Points on a hilly landscape, in no order, each with its height.
From any point a climber takes the steepest step (rise divided by distance) to one of its 2 nearest points. It stops when none of these is higher. Distance is the straight distance between rows; heights are no part of it.
j951: [136 137 123 179 119 146 127  91 100 115  97  98 172 159 143 102 104 112
  67  94 102 116 112 104  95 139 163 150  40  98 161 186 123 122 176 101
 105 114 121 130 145 102 145 132 131]  height 21.3
j367: [143 140 117 149 126  95 108 160 109  77 128 127 168 121 129  96  65  69
 100  79  77 145 106  83 114 135 159 141  66 140 137 130 169 123  94 123
 151 154  71 139 137 142 130 114 144]  height 29.6
j936: [166 125  96  99 122 116 140 141 123 123 133 124 171  78 152 124 153 119
 137 145 161  88 151 131  93 144 196 117 164 118 106 138 110  86 169 116
 122 163 128  96 139 110 147 132 201]  height 57.2
j92: [ 96 122 130  62 123 144 120 124 102 128 199 138  98 172  92 142 165 113
 147 156 123 102 118  92 172 150 105 155 131 126 151 121  98 157  79 146
 159  70  76 142 153 144  92  80 102]  height 43.4
j354: [143 129 165  99 130 133 119  94  82 124 143 150 110  34 137 151 182 172
 143 161 170 134 128 138 210  95 126 126 154 147  90  93 111 167 150 117
 127 101  82 111 125 155 119 166 123]  height 8.0
j941: [143 158  97 116 109 108 106 119 158  84 124 120 150 133 144 128 141 117
 138 163 150 126 169 117  77 137 179 115 121  81  95 133 122  77 127  70
 158 144  95 158 130 128 147 134 140]  height 66.5
j864: [123 159  96 127  89  67 113 147 178  88 119 132 159 138 183 119 108 130
 195 118 146 116 122 120  93 128 127 156 132 117 130  95 111  80 110 110
 113 198 147 139 134 126 166 143 131]  height 43.8
j168: [ 89  90 143 155 166 148 142 187 144 179 122 110 145 114 122 102 115 103
 108 115 128 111 146 149  88 139 138  86 134 142 160 155 186 161 127 183
 124 132 180 101 137 118 104 122 180]  height 26.6
j877: [164 126 154 166 116 127 154 127 149  97 107 118  98 119 131 121 112  73
 147 133 107 143 127 123 162 125 130 149 129 137 106  63 174 160  99 122
 117  69  98  80 145 134 144 115 118]  height 22.7
j318: [120 121 133 106 136 113 119  93 108 143 157 149 113 104 112 151 187 171
 146 152 192 105 131 151 130 129 156  95 144 136 117  93  90 114 175  97
 135 118  96 169 120 147 138 152 141]  height 53.9
j20: [105  97 131 119 146 130 121 141 154 144 141 115 116 182 128 133 134 131
 146  76 149 113 100 115 112 194  91 135 111 164 167  80 119 140 142 131
  97 143 151 159 103  75 103  94 116]  height 59.9
j643: [146 157 101 130  75  87 129 107 150  90 143 145 119 156 114 159  82 110
 171 145 124 165 150  94  62 134 107 158 131 107  86 146  83  49 105  60
 138 128 123 169 144 136 191 143 111]  height 4.0
j403: [112  73  86 178 145 121 119 118 170 202  84 124 147 156 119  63 111 114
  85  73  64 230 102 131 165  92  80 170  85 117 169 110 164 195  78 125
 213 132 178 133 127 122 109  95  86]  height 46.3
j75: [114 117 145 155 171 126 152 162 121 189 136 137 130  53  85  76 111 129
 113 116 106 139 119 142 150  97 192 113 132 182 132 148 151 162 148 207
 183  95 109 114 166 133 127 123 196]  height 52.0
j843: [126 171 115 166 105 104 103 167 121  78 129 121 156 126 118 130  51  63
 118 117  42 163 138  87 100 125 120 121 101 129 106 156 172 100  61 110
 169 110 103 144 142 156 126 150 117]  height 32.3
j545: [101 136 118 134 113 146 101 100 139 131 106 103 125 199  90 132 134 170
 106 148 128 113 174 147 102 131 100 122  93 107 125 114 139 174 138  71
 170  93 147 170  88 144 118 157  96]  height 9.4
j359: [169 157 101 114 135 105 140  72 172 157 105 127 131 131 146 121 144 130
 160 140 186 123 129 165 118 155 168 141 138 144 125 150 132  94 201 116
 119 142 171 126 113  75 124 115 129]  height 25.8
j276: [161 183 131 113 109 111 151  95 103 163  94 143 129  95 156 151 171 152
 177 129 189 156 103 137 186 125 112 168 162 146  93 106 106 119 164 134
  96 146 133 103  93 138 135 141 114]  height 18.2
j270: [137 119 168 100 147 139 130  80  71 139 163 140 105  68 101 127 178 175
 121 145 171 121 127 136 188 120 103 135 138 177 133  93 109 164 179 134
 139  93  86 114 156 143  95 168 143]  height 5.7
j641: [126 122 107  87 115 112 122 136  97 155 132 106 139  50 170 133 178 123
 168 118 141 132 135 150 160 106 124 126 182 175  97 117 122 139 146 142
  90 183 123  63 122 134 145 147 128]  height 81.7
j334: [130 133 138 157 134 149 137 133 132 164 109 105 137 147 141 104 138 118
 125 127 134  93 133 151 114 143 118 139  82 124 169 154 159 157 157 127
  95 101 140  92 127  97 112 136 125]  height 15.4
j512: [153 147 111 147 138 146 148 134 157  99  94 125 155 107 167 102 126 125
 131 151 151  99 137 176 101 150 138 100 197 130 138 108 153 110 173 116
  76 173 177  70 123  86 122 134 136]  height 36.9
j999: [120 134 117 141 125 127 107 112 117 114 109 109 158 190 119 116 118 123
  67  88 108 118 104  93  73 136 154 153  37 101 156 156 115 126 173  98
 116 154 106 203 134 118 142 146 123]  height 19.1
j87: [128  84 143 117 134 175 144 144 113 116 173 122 140 203  84 122 138 157
  81  88 110 113  77  75 157 155 123 165  67 135 192 159 110 164 133 157
 149 127  87 181 121 110 106  71 142]  height 76.8
j613: [ 77  97 155 155 161 143 156 172 149 234 131  92 136 113 138  94 115 126
 107 134  96 146 138 164 113 114 145 121 110 134 178 191 186 191 115 197
 165 125 191 126 159 137 107 150 142]  height 23.8
j847: [151 121 127 172 119 133 138 133 157 108  87 101 138 151 128  90  98  75
 100 130  90 144 134 126 143 123 145 153  87 134 141 102 205 182 103 126
 154  83 108 113 135 130 129 117 109]  height 25.6
j455: [103 138 161 146 157 145 113 153 119 123 104 129 154 124 112 122 109 164
 112 141 136  99 171 175 103  88 134  68 119 119 150 143 143 153 170 153
 127 105 128 155 113 148 119 168 151]  height 25.7
j893: [111  90 188 113 140 142 146 192 112 143 130 132 128  32 115 133 145 138
 123 145 140  97 138 165 153 105 135  98 178 155 109 124 150 157 163 170
  89 139 156 100 130 156 120 157 182]  height 42.6
j868: [140  98  95 100 129 104 110  99  81 171 142 105 103  90 137 113 166  92
 130  94 123  94 116 107 140 136 130 138 140 175 108 170 110  97 177 138
  80 141 121  50 161  81 112 112 135]  height 27.4
j751: [ 73 126 102 137 156 159 108 136 151 182 134 127 159 168 103  94 118 128
  88 124  80 151 143 119 124 125 127 135  69 120 171 192 166 179  71 159
 196 149 118 184 112 144  86 120 103]  height 40.1
j324: [118 137 104 158  98 123 112 107 132  82  84 100 141 177 125 124  88  81
  97 124  45 146 167 105  85 118  84 160 102 101 106 116 179 149  82  86
 161 130 158 131 118 145 121 142  90]  height 57.9
j776: [116  89 137  96 149 152 142 166 150 147 154 124 107 105 122 129 174 118
 130 159 172 118 164 141 119 165 124  69 147 145 104 126 178 137 102 145
 121 109 155 114 119 110 105  93 161]  height 31.1
j33: [125 136 160  85 141 109 152  83  71 198 136 149  99  71 128 147 187 193
 144 161 198 123 128 156 150 131  89 118 189 177 115 130 106 132 200 160
 100 157 162 141 153 129 102 163 138]  height 41.4
j252: [186 160 122 103 116 126 134 101 106  67  79 160 114  74 161 160 151 178
 154 136 157 191  95 152 212  72 144 122 191 132  82 109  71  73 132 121
 123 156 142 130  84 132 180 112 123]  height 14.3
j925: [176 125 123 193  84 124 164 122 144  54  91 128 142 125 133 156  73 123
 135 161  74 129 176 131 103 115 113 114 180 105  96 105 140 105  93  60
 100  75 136  96 137 136 160 150  88]  height 47.4
j539: [110 103 160  98 146 146 152 140 119 182 177 129 111 114 107 115 187 143
 118 153 188  94 162 148 123 153 108  71 142 167 130 136 152 158 145 153
 136 128 153 131 138 123  96 119 171]  height 33.7
j569: [152 128 147 116 104 144 143 186 117  92 123 139 156  23 141 160 149 149
 118 162 132  94 152 149 167  95 180 109 158  99  93 130 110 125 134 130
  95 117 101 124 121 162 158 154 164]  height 63.3
j253: [131 102 155 103 130 121 130 112 125 125 154 124  87 147 111 152 147 108
 135 131 161 149 130 109 154 173  96 139 128 168 100  63 137 141 117 119
 131  77 107  91 129 117 126  99 112]  height 17.4
j138: [127 128 110 126 113  65 139  92 135 121 107 129  74 113 155 166 138 154
 195 116 148 203 122 158 137 138 134 133 193 161  96 119  95  66  87 119
 137 150 160  91 119 157 185 104  97]  height 20.0
j957: [166 136 120 129 141 160 157 152 168  69  80 139 152  89 176 137 120 170
 119 172 134 108 151 201 127 114 140  74 219 102 135 101 135 103 167 121
  71 171 177 115 105  95 139 132 124]  height 34.0
j826: [134 156 152 108 151 158 111 165 127  81 110 163 133 137 157 128 104 167
 137 126 142  99 136 182 118  74 116  80 130 112 128 144  87 113 184 139
 108 132 121 172  88 143 125 177 128]  height 28.3
j729: [106 113 127 113 113 108 125 156 149 115 148 149  83 128 120 170 127 140
 182 137 137 130 172 111  80 141 131  95 159 125  86 139 108  60  83 109
 132 128 125 130 134 120 142 107 115]  height 24.4
j906: [162 115 154 152 128 117 148 105 140 109 127 136  85 131 127 144 126  79
 136 128 148 160 125 130 165 149  88 127 163 144  92  31 167 145 112 116
  96  76 123  62 141 119 135 127  86]  height 20.1
j220: [ 92 146  97 128 142 144  93 147 161 137 127 131 136 160 101 123  98 100
  95 137  49 171 161 107 110 108 130 119  86 113 111 189 189 152  44 158
 206 136 116 173 115 140  82 112 109]  height 37.6
j421: [142 121 160 118 123 146 144 106 133 148 167 108  90 167  93 146 147 145
 109 150 180 140 132 127 172 192  75 159 113 157 122  55 141 164 128 120
 155  57 117 123 140 119 111 120 126]  height 15.2
j898: [ 87 115 111 137 151 144  77  89  87 179 110 112 155 157 104  83 121 161
  67 106  98 138 154 171  96  97 139 111  67  91 177 190 134 148 150 121
 180 133 153 120 130 146 118 149 134]  height 34.1
j730: [ 89  99 150  80 137 119 167 150  86 185 185 149 131 107 122 124 189  98
 147 146 124  77 135 122 124 121 145 132 133 143 134 146 124 165 150 170
 133 147  99 114 157 174 125 134 149]  height 52.7
j793: [130  94 188 140 167 137 160 155 110 168 142 128 125  34  74  98 130 156
 108 130 127 116 138 158 156 100 149  97 147 170 139 140 164 179 162 201
 152 105 125 122 169 147 107 141 204]  height 47.8
j285: [111 125 143 188 149 122 127 146 101 152 118 125 150  95 120 100  73 102
 108  68  75  99 102 142 140 122 172 114 115 155 168 170 144 119 154 186
 111 125 130  83 161 111 112 124 168]  height 26.0
j918: [110 150 144 136 118 117 102 106 115 112 152 152 121 153  95 153 161 150
 123 169 155 106 146 129 115 130 139  90 124  96 118 109  82 114 146  83
 131  88  74 209 127 183 136 162 111]  height 58.0
j695: [139 103 130 100 130 119 124 109  92 207 165 112  94  75 113  97 170 118
  96 143 148  88 128 122 145 135 104 123 161 169  98 173 140 115 180 161
  90  99 145  53 189 106  90 133 164]  height 32.5
j824: [117 116 132 105 137 159 102 149 130 123 173 143 110 169  75 144 127 103
 127 172 111 130 142  93 137 133 142 121 102 110 133 160 134 153  66 153
 176  66  96 146 144 143  83  72 124]  height 39.9
j803: [125 148 107  87 129 172 102 125 130 101 165 130 119 218  78 157 118 114
  51 144  66 127  95  47 134 141 119 174  85  68 149 174 122 145  76 132
 134 115  81 215 112 143 117 105  85]  height 76.3
j420: [122 125 174 114 113 128 118 107  92 119 138 150  80  66 137 192 161 183
 158 144 146 151 141 134 189 107 123 108 159 145  96 108  88 129  90  93
 115  93  90 110 132 152 144 149 102]  height 10.4
j943: [137 135 120 145 105  79 155 131 170 124 115 146  86 123 140 169 110 143
 207 135 152 174 142 124 107 156 121 126 188 124  95 112 103  57 108  97
 122 124 157 128 119 128 157 107 100]  height 22.1
j120: [152 156 146 148 109 142 129 170 118  58 100 132 135  62 132 156 131 152
 113 165 108 111 166 156 165  85 169 107 129  82  94 135 124 126 110  92
 103  76  94 142 118 167 143 151 126]  height 57.1
j24: [ 99  94  76 161 121 139 118 114 150 135  78 122 140 181 132  91 117  94
  74  83  52 182 137 116 125 104  84 156  80  90 138 122 193 173  62 111
 193 146 168 113 106 140 104 112  98]  height 51.5
j665: [132 124 147 150 135 116 101 158 112 109 118 129 137 121  93 127 106 126
 129 109 149 114 126 147 125 120 132  93 109 140 133  93 152 136 134 123
 138 102  95 126 101 146 127 140 153]  height 26.8
j728: [132 127  98 112 131 136 104  94 167 151 129 108 132 158 137 112 143 133
 119 143 159  96 151 149  62 131 192 126 110 101 143 171 119 119 184 104
 139 164 150 142 124  89 132 138 143]  height 28.5
j495: [109 141 147 149 118 172 121 114 121 139 137  94 129 178  81 103 137 172
  79 157 130 123 163 148 151 141  90 135  89 116 172 115 140 197 115 111
 192  67 113 173 136 164  88 164 102]  height 11.0
j139: [128 151 140 174  97 105  97 158 123  83 126 126 131 132 100 143  65  83
 147 117  76 137 135 110 113 124 111 139 100 124 107 116 144 115  87  97
 133  82 106 132 139 171 141 146 122]  height 29.9
j574: [132 120 132 164 108 100 120 129 143  78 100 131 130 161 151 123  87 103
 144  96 142 111  95 144 114 121  99 140 118 139 148  29 135 114 129 127
  89 144 144 124 114 124 161 149 111]  height 22.8
j494: [ 97 125 114  95 123 112  78 151  93  94 174 143 113 161  97 146 107  82
 134 113 100 135 116  73 112 117 122 131  90 120 115 139  94 107  71 123
 150 121  70 144 135 170 134 109 113]  height 46.1
j979: [140 138 140 129  95 111 123 112 102  86 112 159 101  75 157 183 138 182
 150 140 148 157 127 149 182  87 134 114 171 125  81 109  70  82 100  85
 100 115 110 102 105 161 188 149 105]  height 12.3
j11: [132 114 117 122 148 180 121 138 130 113 163 138 149 193  83 125 115 150
  39 118  80 156  65  80 160 128 147 171  53  85 180 191 132 170  88 179
 138 126  79 215 108 145  99  77 122]  height 83.1
j41: [112 137 104 144  96 128 130  93 167 140 109  93  98 216 109 166 105 140
 134 143 115 131 154 127  89 161  88 154 130 110 105  91 121 141 132  87
 147  95 164 170  93 115 130 155  77]  height 7.9
j67: [ 84 126 127 110 132 110 124 184 102 141 146 132 144 115 148 116 121 100
 161  81 129  93 122 105  83 122 139 126 113 138 148 136 131 121 110 154
 113 187 117 109 131 135 134 132 156]  height 51.9
j537: [135 154 110 107 131  86 139  75 134 214 121 128 112 112 132 130 167 143
 170 112 170 111  98 143 148 154 131 159 163 168 118 167  95  81 215 155
  89 166 171 135 137  86 117 123 127]  height 23.1
j985: [190 122 112 210  94 108 194  99 158  65  96 137 138 136 138 150  67 137
 158 169  96 157 160 133  80 113 108 118 220 107 113  97 118  64  97  63
  82 113 167 109 131 114 175 150  75]  height 44.2
j625: [114 105 123 116 139 160 133  98 111 172 188 116 105 152 124 133 181 119
 103 118 121  77  96  85 135 160 141 137  89 118 140 214  79 100 166 143
  94 143 135 116 155  77 107  80 149]  height 20.4
j441: [177 141 106 139  90  79 157  98 142  59 113 139 136 120 169 136 106 135
 160 137 143 148 117 146 152 122 143 135 196 126 103  55 111  53 109  83
 113 147 132  88 125 140 197 125 123]  height 39.0
j835: [136  99 117 127 148 187 139 126 141 163 130  86 133 172 137  88 145 119
  95 114 109 126 116 123 114 154 109 144  51 110 184 204 149 163 114 136
 116 126 162  97 122  86 112  86 112]  height 17.9
j966: [112 146 199 148 147 157 146 122 153 101  99 147  78 117 150 182 114 174
 144 156 170 146 120 128 189 133  53  99 170 131 113  61 103 168 115 121
  91  88 164 136 121 124  79 147 118]  height 28.4
j471: [119 182 124 128  91  98 129  98 165 132 127 124 107 181 115 173  92 155
 164 145 150 128 118 133 124 133 117 167 135 113 113  83  81 109 142  96
 146 108 137 212  95 142 156 157  82]  height 6.5
j514: [127 131 135 153 144 114 112 136  81 122 114 114 134  76 130 113 112 101
 131  78 102  78  94 153 138 111 151 115 142 155 156 137 118 107 187 154
  94 136 114  56 138 126 133 140 166]  height 28.7
j167: [124 102 148 140 141 107  99 136 120  99 116 121 116 127 125 124 112 108
 146  85 153 125 102 135 136 134  99 116 141 168 143  33 141 127 139 132
 104 142 123  88 110 126 142 136 132]  height 24.6
j327: [159 165  98 108 103  88 126 131 141  83 129 129 188  82 172 115 145 146
 154 152 164 111 157 132  93 130 195 126 157  90 110 121  89  66 159 105
 147 172 119 151 148 121 164 145 171]  height 61.8
j320: [123 125 139 157  88  95 106 140 103  84 147 151 106 104 127 152 104 122
 175 128 102 146 139 123 125 100 104 148 135 128 104 126  93 118  83  77
 110  78 108  91 138 187 170 148 107]  height 26.5
j819: [139 175 125 119 120 104 161  81 119 197  99 118 122 130 154 136 164 170
 173 114 176 137  85 147 170 151 110 195 153 155 133 128  87 107 199 135
  79 152 155 154 108  87 131 128 107]  height 20.9
j772: [119 120 119  98 151 165 130 108 117 150 174 131 118 175 120 121 160 128
 106 113 136  86 105  82  87 159 176 150  84  99 165 194  75 107 164 133
 107 161  98 166 135  92 118  95 147]  height 18.5
j701: [137 135 102 109 138 149  82 118 129  89 132 118 112 214  96 151 100  86
  64 128  91 153 145  77  92 139 131 147  62  97 112 168 142 136  91 101
 169 137  96 166 110 140 122 120 111]  height 69.1
j352: [101 125 101  66 115  92 115 148 123 106 173 131 141 108 159 137 167 108
 179 122 157 114 149 115 105 116 175 122 152 112 100 120  90  81  93 128
 134 184 101 108 132 155 171 126 143]  height 53.8
j48: [121 129 130 190 136 134 129 121 109 150 120 116 166 145 121 100  89 106
  75  86  86 127 104 119 118 137 176 131  41 123 166 201 132 125 147 137
 126 138 111 117 154 103 117 120 145]  height 23.4
j326: [ 93 157 111 118 107 103 102 172 147 112 134 126 134 150 143 127 111  98
 165 110 126  99 137 100  82 131 114 141 111 111 122 118 116  98  95 110
 119 172 119 160 126 138 137 138 120]  height 47.5
j704: [130 165 172 142 124 125 150 104 144 124  88 149  96 103 159 176 130 152
 169 132 173 164  97 128 186 145  69 112 192 141  90  52 114 145 111 122
  76 120 178 111  99 131 101 134  92]  height 25.3
j527: [125  87 114  77 140 142 127 100  78 175 159 114 115 108 138 115 193 105
 131  98 117 107 105  84 156 133 107 146  95 160 130 176 125 135 163 147
  88 133 104  80 153  82 102  87 136]  height 23.9
j557: [ 93  89 128 107 165 162 125 185 166 138 128 117 138 135 119 123 131 103
 112 138 135 128 147 120  85 145 127  61 138 123 126 137 197 151  87 168
 143 131 165 121 120 127  93  84 160]  height 28.8
j390: [149 161 111 138 117  87 138 136 171 102 109 138 173 125 181 107 113 117
 173 123 137  93 132 158 100 142 132 131 169 128 154 105 126  82 158 127
  82 198 171 107 142  88 149 138 146]  height 40.2
j214: [ 96  98  94 152 146 141 104 119 156 205 122 128 160 153 106  73 101 145
  76  98  82 196 137 136 145 104 105 146  59 121 168 174 153 190  80 145
 226 150 146 156 118 133  99 124  96]  height 42.5
j213: [ 91 102 113 127 144 159 118 159 182 139 115  99 116 215 125 149 122 115
 121 102 119 120 106  87  99 178  77 134  98 123 166 107 154 149 104 127
 113 137 161 166  96  78  97  98 115]  height 64.5
j668: [108  86 130 126 126 174 141 170 148 123 152  98 134 213 103 134 133 138
  87  93 112 126  84  71 152 178  76 163  93 133 176 114 143 175  99 152
 149  98 151 188 110  91  97  84 103]  height 70.2
j249: [132 141 123 164 124 143 143 125 136 102  65 111 164 152 148 100  97 125
 115 117 118  96 142 150 108 120 116 140  94  98 165 112 174 162 149 113
  95 116 147 101  96 109 121 149 112]  height 18.1
j777: [121 101 105 156 144 115  90 106 104 226 125 163 167 118  94  61  96 152
  77  74  91 180 121 163 145  97 121 139  59  90 160 170 124 151 121 116
 207 146 157 110 129 147 112 127 117]  height 38.5
j580: [168 144  89 112 115  78 117  89 113  82 111 131 157  88 181 118 143 140
 162 121 138 134  98 165 148  92 146 142 179 162 134  77  90  68 176 119
 107 174 118  75 119 130 187 155 143]  height 35.4
j383: [160 150 126 156 103 120 162 121 148  56  78 115 163 168 169 122  82 106
 119 128 111 105 123 143 108 109  91 135 138 103 138  57 153 127 140 118
  85 132 140 112 110 115 145 170  95]  height 20.8
j991: [ 85 121  98  67 106  85  72 123 118  83 172 135 110 125 140 125 137 108
 156 103 129 135 126  97  84 102 150 115 130 110 106 131  72  79  74 101
 155 173  77 130 150 172 175 125 126]  height 50.3
j533: [117 116 129 125 176 117 124 148 118 170 148 154 131 100 102  80 132 108
 118  95  95 161  94 110 154 102 200 142  86 175 147 156 131 170 112 211
 181 120  74 142 146 111 113  79 170]  height 47.7
j955: [192 163 120 116 120 108 134  82  80 124  77 142 131  71 163 156 166 171
 165 151 180 180  90 154 204  80 133 138 190 145  98 114  92 100 172 133
 120 165 137 110  94 138 160 136 128]  height 15.9
j506: [110 101 122 108 147 139 105 186 153  90 142 136 107 129 107 154 109  96
 144 140 128 111 147 101  70 138 139  72 152 118 110 137 157  93  65 144
 140 154 139 114 127 118 116  79 155]  height 26.7
j331: [120 117 114 128 142 131 138 168 131 119 116 120 150 117 150  94 100  97
 138  89 104  78 117 110  76 154 151 114 128 140 155 137 145 102 117 155
 104 197 140  83 133  98 125 105 167]  height 47.9
j53: [164 113 111 170 123 118 122 139 130  73  95 118 167 162 117  96  60  69
  66 103  89 146 124 110 107 135 151 129  85 143 138  95 198 141 102 125
 167 141  88 115 122 131 134 119 132]  height 27.7
j792: [137 146 158 116 131 130 149  99 137 143 128 141  96 136 112 152 166 191
 147 163 207 130 140 164 144 153 116 112 145 147 108  97 117 121 156 112
 136 105 136 174 105 111 112 132 131]  height 50.2
j22: [ 94 121 127  95 153 125 103 157 109 125 169 149 119 154  88 131 128  95
 122 129 111 124 117  82 137 124 153 110  87 124 145 154 131 146  67 176
 173 124  74 161 129 161  91  86 138]  height 42.8
j413: [129 161 112 148  75  88 137  91 148 121 144 152 108 157 106 173  82 142
 172 140 136 165 125 116  98 124 109 164 140 105  85 132  63  72 130  60
 132  92 141 193 118 172 191 161  84]  height 5.2
j504: [ 89 156 121 162 130 134  97 176 148 133 132 142 125 138 100 140  68  74
 148 129  38 175 146  82 117 110 128 133 113 133 114 176 176 130  53 167
 184 113 113 173 137 130  90 116 110]  height 35.3
j642: [178 145 115 180  94  88 195  96 161  67 109 138 134 153 157 148  74 129
 160 153 120 155 126 132 115 120 122 132 225 117  97  48 118  48 101  90
 112 135 164 109 136 136 181 128  80]  height 41.7
j789: [134 104 145  82 144 116 147 103  89 202 175 138 108  73 109 125 191 159
 121 158 184  99 142 141 137 139 105 106 171 176  96 151 124 136 182 156
 106 118 145 109 155 118 100 138 178]  height 37.2
j676: [126 141 132  88 110 120 126 167  84 118 139 134 170  40 159 144 162 137
 151 145 149  96 135 156 162  84 160 132 172 113 106 127  93 132 161 144
  87 155 114  94 126 173 162 169 163]  height 70.5
j61: [ 87 107 136  74 125 106 135 182  95 143 179 146 128 103 136 146 175 102
 166 141 147  97 155 125 126 106 162 104 148 115  86 139 118 129 112 142
 130 156  91 127 135 178 150 129 143]  height 58.2
j333: [125 146  91 125 107 133  98 126 140 101 111 106 136 185 120 133 118  83
 106 148  93 135 169  96  83 128 128 136  84  87 102 152 155 138  84  85
 163 119 110 136 112 132 120 124 107]  height 63.9
j775: [180 160 125 156  90 121 148 136 127  40  93 133 154  98 158 156 100 144
 130 162 104 127 166 142 138 106 135 123 153  85  79 113 108 101  85  69
  96  78 107 114 121 161 163 153 113]  height 51.7
j287: [ 91 122 123  55 131 146 139 120  84 160 202 142 124 142 133 127 200 113
 150 142 136  91 117 106 171 137 116 151 121 136 154 134 122 172 117 161
 137 114  80 148 136 151 103 101 119]  height 47.2
j664: [139 130 201 117 156 187 136 161 147 104  88 157 121  64 161 154 127 167
 123 163 154 120 123 141 193 113  91  81 187 119 109  96 131 173 138 151
  79 116 172 113 122 123  98 142 140]  height 32.9
j970: [139  98 209 105 162 173 144 152 113 144 130 155 113  37 134 141 143 179
 100 166 155 103 133 144 165 103  85  86 185 152 106 137 132 158 182 182
  78 127 183 118 144 114 105 162 177]  height 37.9
j838: [137 120 100 107 138 151 113 116 128 107 159 128 126 194 120 122 126 114
  82 108 124 118  94  77  70 149 163 160  55  86 160 167  95 128 160 107
 124 174  82 194 115 118 130 111 132]  height 17.5
j765: [156 162 141 113 146 126 117 145 171  93  97 162 121 104 173 141 107 171
 176 140 167 113 122 194 134  97 135 105 182 117 126 112  95  95 182 147
  92 161 167 148  89 116 145 149 137]  height 31.2
j719: [167 145 119 121 131 117 119 125  93  99 116 139 149  85 162 121 121 131
 148 113 135 105 102 167 137  97 135 127 186 142 135 109  91  78 195 134
  74 147 135  59 128 107 153 153 155]  height 32.2
j133: [104 124 128 115 118 118 166 105 134 166 146 114 115 173 134 135 158 163
 152  89 161 105  76 121 139 195 104 172 118 160 153 107 116 128 178 118
  97 134 148 175 109  67 132 109 103]  height 55.3
j23: [148 104 105 147 154 181 142 134 157 153 105  99 141 129 143  63 118  88
 110 111  86 152 101 137 130 118 155 141  66 127 174 190 191 165  99 162
 141 133 143  86 151  81 114  72 127]  height 21.1
j376: [146 168 168 107 138 149 162  80 107 172 137 146  98 117 122 138 166 201
 130 168 205 113 114 157 158 169  73 131 154 163 123 116 118 133 182 145
 117 129 160 156 126 106  85 157 142]  height 46.2
j155: [110 141 117 115 112 104  88 105 131 110 158 149 117 142 114 152 162 108
 143 153 156 131 140  90  76 138 174 112 118  85  98 121  68  84 136  78
 147 113  64 187 133 169 160 148 118]  height 61.7
j761: [139 145 144 131 125 108 159  93 121 134 101 124  80 112 164 161 140 110
 166 112 160 185  98 128 176 149  80 141 193 158  88  67 131 141  97 117
  80 125 149  57 113 139 140 116  78]  height 22.3
j407: [112  97 135 164 175 172 147 140 145 249 144  82 125 128 132  75 126 131
 101 130  91 160 115 161 134 123 131 120  92 134 185 203 156 173  98 203
 163 126 185 123 182 107  96 101 127]  height 21.5
j738: [145 128 158 160 112 164 151 120 158 136 136  86  92 184  78 140 119 166
  82 155 129 144 157 130 157 160  69 169 109 131 134  90 141 197 102 120
 193  27 132 150 150 140 107 142 102]  height 12.7
j575: [118 113  94 115 150 155  81  82 122 157 109 110 131 165 119  86 131 136
  78 122 125 110 152 135  45 119 178 120  75  81 161 203 111 134 155  99
 170 174 140 135 133 114 123 130 151]  height 30.9
j605: [144 110 119 171 155 150 151 152 156 142 105 123 160 111 128  57  92  77
  98  98  74 145 105 129 128 139 167 126 117 147 182 163 186 139 109 168
 138 142 130  69 152  87 105  96 152]  height 23.3

For each start below, name the point where the climber stops.
j761 -> j75
j133 -> j11
j838 -> j641
j826 -> j67
j824 -> j61
j376 -> j941
j24 -> j11
j719 -> j641

Write out the way that a climber takes from each point below.
j33 -> j376 > j792 > j318 > j918 > j155 > j941
j403 -> j24 > j324 > j333 > j701 > j803 > j11
j455 -> j826 > j765 > j957 > j512 > j390 > j864 > j326 > j67
